Points on a hilly landscape, in no order, each with its height.
A climber steps from a point to the highest of its 5 nearest points, and stops where none of them is higher. Distance is the straight distance between rows; heights are no part of it.
<428>: [-24  20   5 -65 -21  -3 -18  39  -9 -54  22 -53  22]  height 23.3
<250>: [  6 -34  19  -3  20  -8   5  -1 -25 -28  18   3  38]  height 69.0
<114>: [-40  40  25   5 -17  -5  -8 -14  21 -14 -40 -44  17]  height 44.1
<398>: [-23  63 -12  18 -28  22 -16 -12  40  11 -41 -34  15]  height 55.0
<116>: [  0  75 -26  23  -5  31 -10 -14  16  31 -25 -12  22]  height 63.0
<319>: [ 22  -7 -75  18 -21  27  -1 -24  15  53 -48  55  -5]  height 26.9
<429>: [ 37 -24  48 -40  24 -43  -4  29 -28  41  23  35 -15]  height 66.2
<196>: [ 28  -1 -41  26 -25  22 -11  -3  33  28 -25  41 -18]  height 36.1
<547>: [-41  -5 -29 -49 -39  13  -4   1  -7 -69  24 -56  50]  height 46.6
<580>: [  9 -18   7  37 -24   1  -2 -10  33  12 -12  32 -22]  height 39.0
<372>: [ -4  27  21 -51   6  -6  -5  44 -21 -49  40 -47  14]  height 46.5
<403>: [ 16 -50  23 -20   6 -16 -12  21 -15 -20  16  25  35]  height 78.2
<598>: [  7  61 -12  35   3  25  -3 -12  19  21 -15  -7  12]  height 70.3
<223>: [-79  24 -35  12  -3  19  35 -50 -16 -38   5 -86  52]  height 69.9
<599>: [-20  25  21 -61 -18 -13 -14  43 -16 -60  40 -60   8]  height 37.2
<318>: [ -6   8 -74  43   4  25  22 -67   3  62 -53  46  12]  height 43.2
<39>: [ 30 -44  29 -36  -5 -15 -32  56  -7 -40  39  17  21]  height 86.7
<504>: [ 10 -19  22   5 -17 -22  -8   1  21  26 -14  32 -44]  height 44.9
<356>: [ 20  -7  28   7  20 -27   9  12  -1  53   5  31 -69]  height 84.1
<388>: [ 33  15   9  12  19 -11  10  17   4  48   0  33 -79]  height 73.5
<295>: [  9 -14  45  -3  -3 -27  -1  11   6  48  -9  33 -42]  height 56.2
<594>: [ 44 -26   6  30  38 -13  19  13 -10  32  21  40 -88]  height 50.6
<81>: [-51  -8 -35 -38 -22  10   3  -6  -8 -70  13 -53  54]  height 54.1
<574>: [ -5 -29  23  25   3  -4  11 -18   1  -6  -2  18  10]  height 41.9
<579>: [ 27  23 -40  47  -8  37   4 -25  24  26  -8  26   1]  height 51.6
<423>: [ 13 -49  43 -33   0 -32 -21  14 -11   7   4  35  10]  height 74.6
<321>: [  0 -40  37   8 -10 -21  -1  -8  10  10 -12  34 -16]  height 61.3
<268>: [  46  -83   -3   20   28  -15   -1   17    4   22    3   54 -112]  height 37.6
<522>: [ 20   5 -66  -4 -16  11  -7  -9  15  62 -45  50 -27]  height 16.4
<67>: [-13  20  38  20  20  -5  19 -19  -6  -4  -4 -20  22]  height 3.8
<463>: [  4  16  10  50  14  18  14 -21  16  10   2   2   8]  height 40.5
<4>: [ 18 -49  17 -25  12 -15 -12  28  -9 -32  24  18  28]  height 80.0
<22>: [ 20  41 -46  46   7  31   7 -26  16  36 -14  14  23]  height 57.5
<236>: [-35   0  -9 -65 -22  -3 -16  18  -6 -48   6 -43  46]  height 32.9
<125>: [ 29  19 -14  -2  -5  -2   3  18  16  55 -19  38 -69]  height 44.2
<123>: [-52  20  20 -16 -11 -12  -9 -19  -1 -17 -34 -41  32]  height 50.2
<12>: [-43  33 -16  25 -41  30 -21 -28  35 -25 -49 -39  23]  height 49.1
<132>: [ -1  -1  33  46  18  11  13 -25   7  -5   2   7   8]  height 19.6
<471>: [ 19 -11  16 -18  25  -7  -4  30 -29 -48  49 -20  37]  height 67.9
<48>: [-66   2 -14  21 -20  15  11 -43   7 -47 -25 -61  38]  height 60.1
<46>: [  6  12  37 -25  15  -8  -4  45 -24 -64  62 -45  -1]  height 57.4
<470>: [ 29  13 -36  -1 -15   5  -8  11  17  60 -28  45 -47]  height 28.6
<503>: [ 57   1 -38  15  35  10  11  19  -9  50  -4  43 -83]  height 42.8
<367>: [ 15 -37  53 -12   9  -6  -9  53 -17 -85  77 -27  -9]  height 50.7
<142>: [  7  58 -62  25   8  32   9 -37  -1  66 -34   8  32]  height 53.6
<263>: [ 15 -23  47 -23  16 -44   1  16 -14  44   8  35 -32]  height 64.8
<461>: [-65  -4 -25   7 -17  20  18 -49  -9 -50 -10 -62  52]  height 62.1
<397>: [ 37 -48  28   3  40 -35  19  10 -33  35  35  45 -59]  height 44.4
<525>: [ -8  13  26 -25  33 -13   5   3 -30 -20  12 -26  34]  height 21.8
<233>: [-58  -2 -32 -15 -11  16  16 -31 -15 -55  20 -58  62]  height 59.3

Two climbers start at each pair of points below. Name the first point that both come to, or write none.
<250> and <372>: <4>
<132> and <574>: <4>
<236> and <525>: none

Where does a climber stop that starts at each point below?
<471>: <39>
<547>: <223>
<319>: <598>
<123>: <223>

Call two points neighbours if one is among the 5 nearest of the other. Go from one point of each pair to the other, from neighbour to neighbour, staying as high as possible. Name the lowest point that can't be avoided.
<356> and <39>: <429>
<39> and <223>: <463>
<598> and <223>: <123>
